Each scene shows the same named points in several views. A view is turned or mirrored, shifted and resized as a whole, has a little noise and may leave points out.
(in the rows, 128 means zero)

Scene 1
View 1
(185): 128  138  170  144  153  152  133  123  154  130  157  119  100  139  131  98  116  118  106  174  153  143  119  116  136  129  141  137  127  107
(87): 139  124  130  131  121  144  123  134  130  103  151  131  120  135  130  97  119  136  95  161  142  121  116  123  138  125  160  111  135  113
(239): 129  118  157  155  106  121  145  99  121  136  150  135  116  137  131  107  116  119  106  139  156  127  108  132  140  113  146  124  131  118
(125): 119  113  151  141  121  124  140  120  132  121  144  128  118  128  117  87  116  136  112  155  148  126  115  132  132  131  150  108  122  124
(246): 117  116  154  134  144  131  143  126  129  122  139  113  114  130  122  89  110  122  134  171  146  135  148  110  128  125  149  125  109  150
(66): 106  89  140  141  109  94  165  116  100  130  127  111  125  130  118  87  110  130  144  150  152  117  144  123  125  113  155  110  103  182
(94): 139  140  157  142  152  158  131  137  156  121  160  118  93  143  132  97  127  123  92  178  148  141  110  118  137  130  148  134  137  96
(91): 110  101  148  140  127  111  160  120  114  128  132  107  118  133  122  87  112  124  139  162  149  129  145  116  126  118  151  121  104  169
(89): 101  108  173  146  142  117  157  97  122  141  135  119  122  123  119  92  98  114  154  161  154  141  160  115  127  120  140  130  93  168
(63): 125  119  145  130  127  134  129  118  122  110  142  134  131  124  127  94  106  127  123  164  141  127  146  117  134  121  154  115  115  139
(25): 132  121  143  139  123  133  140  127  128  119  149  121  112  138  131  97  121  127  104  159  147  127  118  120  137  119  155  124  131  123
(184): 120  109  161  147  140  121  169  123  121  139  144  95  98  151  133  100  122  107  131  167  154  141  139  106  134  108  150  144  121  160
(207): 139  120  139  141  118  136  139  131  121  119  150  120  108  144  140  106  123  119  99  157  147  126  117  117  140  110  158  125  139  123
(2): 110  107  144  135  117  114  142  116  121  118  137  129  129  120  116  83  109  138  129  155  146  121  135  128  129  126  153  103  108  148
(152): 123  128  162  143  136  143  132  119  145  126  150  129  111  131  125  94  115  125  108  165  151  137  119  124  133  130  144  125  124  113
(8): 125  112  154  154  119  121  161  116  125  141  148  107  99  150  134  103  127  112  110  153  160  132  107  124  136  112  149  134  133  133
View 2
(66): 109  147  157  115  93  99  91  132  46  154  137  156  159  176  158  119  179  160  152  92  109  135  110  141  107  146  172  116  168  120
(246): 132  141  181  92  86  114  98  140  102  120  133  158  125  143  130  135  142  125  153  134  117  102  142  118  131  102  126  142  185  96
(87): 179  86  113  110  97  141  114  123  153  126  102  129  126  175  128  120  117  105  138  107  117  91  116  128  125  104  55  157  151  105
(89): 122  152  193  78  73  100  112  145  94  131  121  168  121  116  135  127  145  163  136  144  116  111  145  103  115  109  170  121  171  107
(63): 153  132  148  81  80  131  118  135  116  129  114  147  117  162  143  114  133  134  152  121  106  102  129  124  116  111  105  154  165  103
(125): 153  105  146  125  104  138  115  133  112  143  121  131  125  156  132  128  118  129  120  107  116  89  110  120  117  99  107  127  149  125
(152): 167  100  166  106  92  128  116  137  150  122  110  136  118  127  117  140  101  112  113  141  129  81  133  107  127  87  97  132  150  109
(2): 139  131  151  112  97  135  120  144  79  154  129  141  126  169  149  119  139  148  141  106  99  105  111  130  114  110  128  127  158  128
(91): 118  141  175  109  88  102  89  139  71  137  137  160  144  156  140  135  158  141  147  113  115  117  130  134  119  129  155  128  181  108
(185): 168  96  179  105  90  121  103  137  172  101  112  147  116  104  102  151  87  94  111  155  134  73  149  95  138  81  87  142  161  94
(25): 161  89  139  113  99  121  96  121  145  122  110  141  138  154  125  134  127  106  126  114  128  102  129  124  122  114  88  134  156  103
(207): 171  86  126  97  82  112  91  99  172  110  76  151  146  151  121  121  142  104  128  114  137  112  140  116  120  138  86  136  154  95
View 3
(207): 143  114  98  109  134  103  151  164  117  172  140  129  93  73  157  92  121  121  110  143  111  142  132  136  104  115  117  109  124  142
(87): 153  135  121  94  156  98  150  141  86  161  138  127  98  62  143  90  143  111  108  160  89  137  118  149  103  124  126  92  124  116
(8): 125  117  72  125  125  137  150  180  139  149  147  121  90  83  166  112  110  124  118  115  149  128  160  114  106  129  128  119  130  151
(94): 164  150  85  135  173  132  133  165  100  159  168  85  100  34  166  48  143  140  118  137  92  115  161  166  124  102  117  95  140  105
(63): 147  124  133  96  135  121  129  161  82  125  138  162  104  70  119  98  140  133  91  171  113  140  120  125  103  151  117  148  111  115
(125): 132  143  113  100  151  131  138  151  98  122  147  137  97  72  137  120  143  108  99  145  136  118  134  128  108  148  136  110  127  122
(152): 148  146  100  112  156  146  134  162  88  131  151  117  103  49  134  88  134  134  109  144  128  115  167  143  118  131  122  119  135  117
(185): 162  150  89  128  162  154  126  172  92  137  170  93  106  37  143  53  135  151  110  138  119  116  177  162  124  117  113  122  140  108
(184): 136  104  79  143  109  153  107  222  149  129  168  140  107  83  162  85  118  152  98  121  157  123  134  92  112  144  115  168  107  138
(246): 147  122  116  117  129  146  102  193  105  110  167  151  110  72  134  92  142  144  88  155  134  124  116  108  118  156  124  161  110  115
(2): 130  134  130  92  136  130  127  160  95  101  141  169  102  83  123  139  142  111  91  160  140  124  107  104  103  172  138  137  116  120
(66): 108  104  120  104  105  132  115  189  127  93  141  190  99  119  137  158  134  109  86  143  169  135  88  67  93  185  143  164  96  149
(89): 139  120  115  114  114  171  110  199  103  85  154  160  112  79  113  105  123  158  90  148  167  123  152  103  111  174  115  189  115  128
(91): 129  112  113  118  113  143  106  196  125  102  157  170  103  92  143  121  138  127  88  145  153  130  103  89  107  173  133  159  96  133
(25): 144  128  104  108  144  115  144  157  109  156  143  131  98  67  151  97  134  119  107  145  116  135  133  134  107  123  123  110  126  129
(239): 125  127  96  96  129  129  170  146  107  150  121  126  91  71  128  125  105  116  118  127  151  134  176  134  100  130  122  119  143  150
View 4
(239): 140  133  120  112  130  147  118  110  144  149  142  153  127  121  104  141  138  78  125  120  140  87  89  142  181  114  102  123  143  92
(207): 135  137  143  127  126  118  144  134  117  131  151  159  142  133  101  142  147  104  144  124  125  110  114  159  126  121  92  145  133  102
(94): 89  119  122  103  176  120  118  125  96  166  189  149  156  196  81  159  167  103  151  134  135  166  113  172  114  118  97  122  111  117
(125): 135  111  128  90  151  181  144  122  157  139  134  132  143  152  112  128  141  102  117  126  143  115  118  153  143  137  111  129  148  96
(152): 110  113  107  89  152  156  117  118  131  156  158  131  145  174  88  144  145  97  119  125  136  129  105  169  135  136  107  121  126  110
(246): 143  99  106  78  117  166  138  123  149  125  130  121  152  158  74  122  133  100  103  89  128  113  156  186  108  171  117  165  116  119
(87): 109  127  151  124  138  136  157  145  121  114  149  143  148  157  118  142  141  112  131  151  139  131  100  168  105  130  96  114  154  92
(185): 95  111  104  84  164  138  102  114  107  171  187  134  150  189  66  153  155  96  131  116  130  148  109  179  131  132  106  124  102  127
(91): 174  99  116  78  105  175  151  118  172  126  105  136  149  129  89  113  130  93  98  74  128  96  170  171  130  173  114  185  124  108
(2): 155  107  130  81  119  193  157  123  183  115  110  121  142  139  112  106  124  105  88  114  143  99  132  166  136  160  113  148  156  94
(8): 154  135  133  112  136  134  125  108  138  164  142  168  141  122  101  138  164  82  140  91  124  100  138  143  163  117  101  171  114  106
(63): 134  109  118  92  107  160  146  138  146  106  132  118  142  150  88  124  119  99  101  122  131  104  113  188  106  163  112  130  140  107
(25): 127  125  140  115  133  137  142  130  129  135  149  150  142  149  104  138  147  106  130  128  136  116  116  158  129  130  100  139  132  102
(66): 201  103  133  86  88  192  167  121  201  107  80  132  144  104  114  100  124  98  92  76  133  68  175  152  144  174  117  189  143  93
(184): 170  112  107  90  110  139  123  105  135  158  132  152  150  135  67  129  149  85  119  56  110  106  181  170  135  150  111  198  87  131
View 5
(239): 119  132  100  112  154  84  134  107  136  147  135  114  163  139  125  158  129  159  133  106  108  157  48  106  153  142  162  143  118  128
(91): 88  140  136  160  84  112  166  131  124  129  83  125  140  74  136  164  156  133  136  117  93  150  110  70  122  89  148  173  128  149
(63): 87  127  93  142  115  139  175  105  130  113  95  127  158  102  155  173  174  148  135  86  108  132  90  121  127  127  133  136  152  141
(66): 107  123  178  176  78  112  162  146  155  121  86  121  131  58  112  156  157  128  127  121  103  163  98  52  109  104  136  175  130  143
(184): 70  168  109  140  98  73  154  124  84  168  69  137  156  108  139  164  161  131  145  108  71  161  113  69  144  95  177  182  118  154
(89): 72  144  90  134  79  117  170  118  133  132  103  120  178  86  153  158  138  141  150  94  94  152  98  44  150  80  130  171  141  154
(152): 96  139  55  110  147  114  164  80  102  142  121  121  152  130  165  162  144  149  144  108  107  128  86  129  148  110  162  123  128  143
(246): 76  149  93  148  97  125  173  112  105  133  84  128  156  91  159  173  170  133  146  103  91  135  108  94  135  90  148  154  140  155
(87): 117  121  112  139  166  101  150  94  108  138  103  123  141  144  137  184  179  152  121  107  112  138  71  172  115  163  169  117  132  131
(125): 119  124  104  134  137  120  164  91  128  131  126  116  130  110  145  157  144  142  133  122  117  131  75  124  127  113  153  124  127  139
(25): 105  136  101  131  147  102  159  96  104  143  109  126  143  129  144  176  164  149  129  110  103  144  81  144  128  136  171  129  129  137
(8): 105  155  114  126  140  58  137  114  106  168  99  125  147  133  122  162  144  146  136  123  92  159  80  100  146  126  185  162  106  138
(94): 79  168  27  97  166  91  164  50  46  172  108  128  144  150  177  183  160  140  153  120  92  118  112  163  156  102  199  116  118  149
View 6
(89): 105  101  116  115  134  48  147  166  152  112  107  60  125  112  170  139  105  158  147  109  115  97  92  134  135  161  139  111  124  151
(66): 101  137  93  94  96  74  125  160  147  104  95  58  110  96  189  113  101  155  149  110  122  130  86  226  128  140  137  143  124  121
(152): 153  83  129  141  149  105  122  178  145  125  108  99  130  122  127  136  115  137  131  134  69  114  136  108  109  138  145  108  100  157
(207): 178  106  128  128  121  118  113  206  150  135  81  137  115  110  141  110  118  146  130  131  81  139  138  151  123  118  151  104  105  143
(184): 119  137  89  135  129  84  127  199  148  140  86  89  111  78  170  135  126  158  134  84  109  108  81  128  152  128  145  94  127  140
(246): 128  95  120  120  142  77  122  166  144  139  107  77  123  103  159  128  132  155  156  102  81  109  93  144  136  139  137  125  117  146
(91): 108  122  99  110  121  74  123  165  148  122  99  64  119  92  175  123  116  157  150  102  106  113  86  179  136  142  140  127  119  137
(8): 146  138  92  142  106  115  124  208  154  113  88  121  113  90  149  132  101  140  112  122  103  127  125  135  126  126  148  86  114  139
(2): 118  106  118  94  114  78  124  152  148  94  103  70  122  124  162  115  91  149  145  138  104  128  117  208  108  149  137  143  114  136
(87): 189  77  148  125  134  119  102  186  146  139  102  131  125  124  124  108  126  142  141  142  58  151  149  163  108  118  141  124  94  147
(239): 157  113  128  127  109  106  131  198  160  94  92  123  122  125  141  125  77  132  112  152  99  132  146  142  106  149  147  95  107  148
(94): 184  81  129  165  164  131  107  201  144  149  109  131  129  110  107  138  139  138  125  130  44  121  139  79  114  114  147  91  95  161
(185): 162  79  131  155  166  108  123  191  142  137  115  112  131  114  117  145  131  143  130  126  60  100  130  70  121  134  149  88  104  163
(25): 167  101  129  132  128  115  112  194  150  129  95  120  120  114  136  121  117  142  132  133  73  139  134  149  117  123  148  111  105  145
(125): 148  99  119  124  129  107  114  166  145  110  111  91  127  118  137  128  105  141  134  144  72  130  134  161  99  133  137  127  101  144
(63): 154  76  147  107  135  75  122  165  143  134  103  89  119  130  157  113  120  153  161  125  80  121  118  166  126  144  135  135  110  146

In a view up to two points have been moved. Name them for each view, in the order of its rows, or write none.
view 1 -> (89)
view 2 -> (207)
view 3 -> none
view 4 -> none
view 5 -> (87), (94)
view 6 -> (2)
